Each row is a point on a tangle of strands that fork, close into loops and nearly touch. The rows are in no order.
Points whose rows are less than 31.7 apart are linked; no others are.
J773: [ 12  -8   9  10  18  -6   5   0  21 -35]
J191: [ 20 -13 -12  -4  -6   0 -29 -11  28  -2]
J605: [ 17   2  -1   1 -13  -3 -36  -6  17   5]
J670: [  6 -28   9 -10  17   3  -5 -13  29   5]
J379: [-11   6  -8  19  -2   9  32  22 -21   9]
J189: [  3  14 -33   9   8  13  26 -17  -3  31]
J282: [  4 -12  10 -11   9   3 -20 -15  32  20]
J727: [ 20 -17  -7   2   6  -4  -2   2  25 -31]
J96: [  0 -28   3  -5  -2 -11  25 -16   1 -36]
J211: [-22  31   5  -4  18 -15   4  10 -11  -1]
J312: [ -5  -2   3 -11   8  -1 -23   0  20  15]
J194: [ -4   5   8  -3  -6  -1 -16   8 -10  17]
J51: [-11  11  -3   3  14  -5  18   4 -32  27]
J656: [-24  30   3  -6  15  -9  17   9 -30   0]
J271: [-15   9 -23  13   8  13  37  10 -16  18]
J766: [-17 -10   7 -18   1  15  24 -16  13 -37]
J512: [ 19 -14 -11  -3   5  -2 -18   1  23 -20]
J928: [ 15 -38   1  -9  11  -9  10 -13   9 -14]
J731: [ 11  -9  -3  -9 -28  14 -29  -5  -7   1]
J9: [ -6   8  14  -5 -17  -1 -13  -7 -12  36]
J119: [-13  21  10   5  -5   8   2  20 -20 -21]
J977: [ 13 -14 -17 -18 -22   6 -25  -6   4 -10]
J17: [-10   9   3  -9   3  -3 -25   5   8  19]
J14: [  9 -16 -16 -23 -14   6 -14   0   6 -22]
J50: [ 17  -1   2  24 -11   9  -6  24 -19  -3]
J602: [  2 -14 -18 -20  -9   3   3  -1  10 -35]
J473: [-20  19   1   2  17  -7  25   9 -35  10]
J658: [ -4   8 -30  11   9  12  34  -2  -8  23]
J756: [ 15  12   4  21 -19  -9  13 -21  -4  42]
J786: [ -1   5  -8  14   9  -2  18 -10 -24  36]
J800: [ 14 -10   4   4 -24  13 -22   3 -12   4]
J909: [-23  11  10 -20   2  16   3   1  11 -33]
J821: [-21   5   0 -26  -6  20  14  -8   8 -38]
J660: [ 14 -34   6  -7  11  -3   0 -15  16  -5]
J971: [-10   9   1  16  -1   6  21  23 -26   1]
J275: [ -3 -24 -13 -17 -10  -5  20  -6  10 -34]
J938: [-16  17   9 -13  -3   9  -4  14  -4 -25]
J923: [ 17  -5   0  13 -16  10 -15  19 -17  -6]
J657: [ -8  19   7  14  -1  -1  13  25 -28 -10]
J861: [  1  10   1  -1  14  -6 -11  15  23 -18]
J740: [  6   1   6   8  27 -11  -3   6  29  -5]
J296: [ 13  11  10  16 -17 -10 -29  -5   0  24]
J973: [  6   7   0  18  -7  -8  12 -16 -13  41]
J969: [ -7  16   0  -1  12 -12 -11  16  11  -5]
J566: [  2   7   2  16  -7  -5  -7   9 -20  21]
J852: [ -8   5  18   0 -19   2  -1 -16 -13  47]
J967: [ 18   9   9   6 -19  -9 -33 -10   7  16]
J677: [-17 -16  16 -10   9  12  26 -24   9 -32]
J571: [ 12   5   1  26 -18  -7 -11   0 -11  25]
J386: [  8 -32   8  -7   8 -10  20 -15   2 -28]
J915: [-17  26   1  -5  17 -14  -7  16  -1   1]
J939: [  0  -1   7   5  29 -14  -6   2  27  10]

A fork is a point with three links, a tip a point with one. Leave the first point through the second and follow the links. Name the first fork or tip that comes.
J909, J821 | J677
J296, J571 | J194
J571, J296 | J773
J379, J271 | J189
J602, J14 | J50
J211, J656 | J756

A piece is all that can be reached along the links. How many separate loops has the piece of each point below (a circle has one, a figure eight two, a Y none), and how many tips (points with one link)?
J928 | loops 0, tips 3
J861 | loops 0, tips 2
J271 | loops 0, tips 2
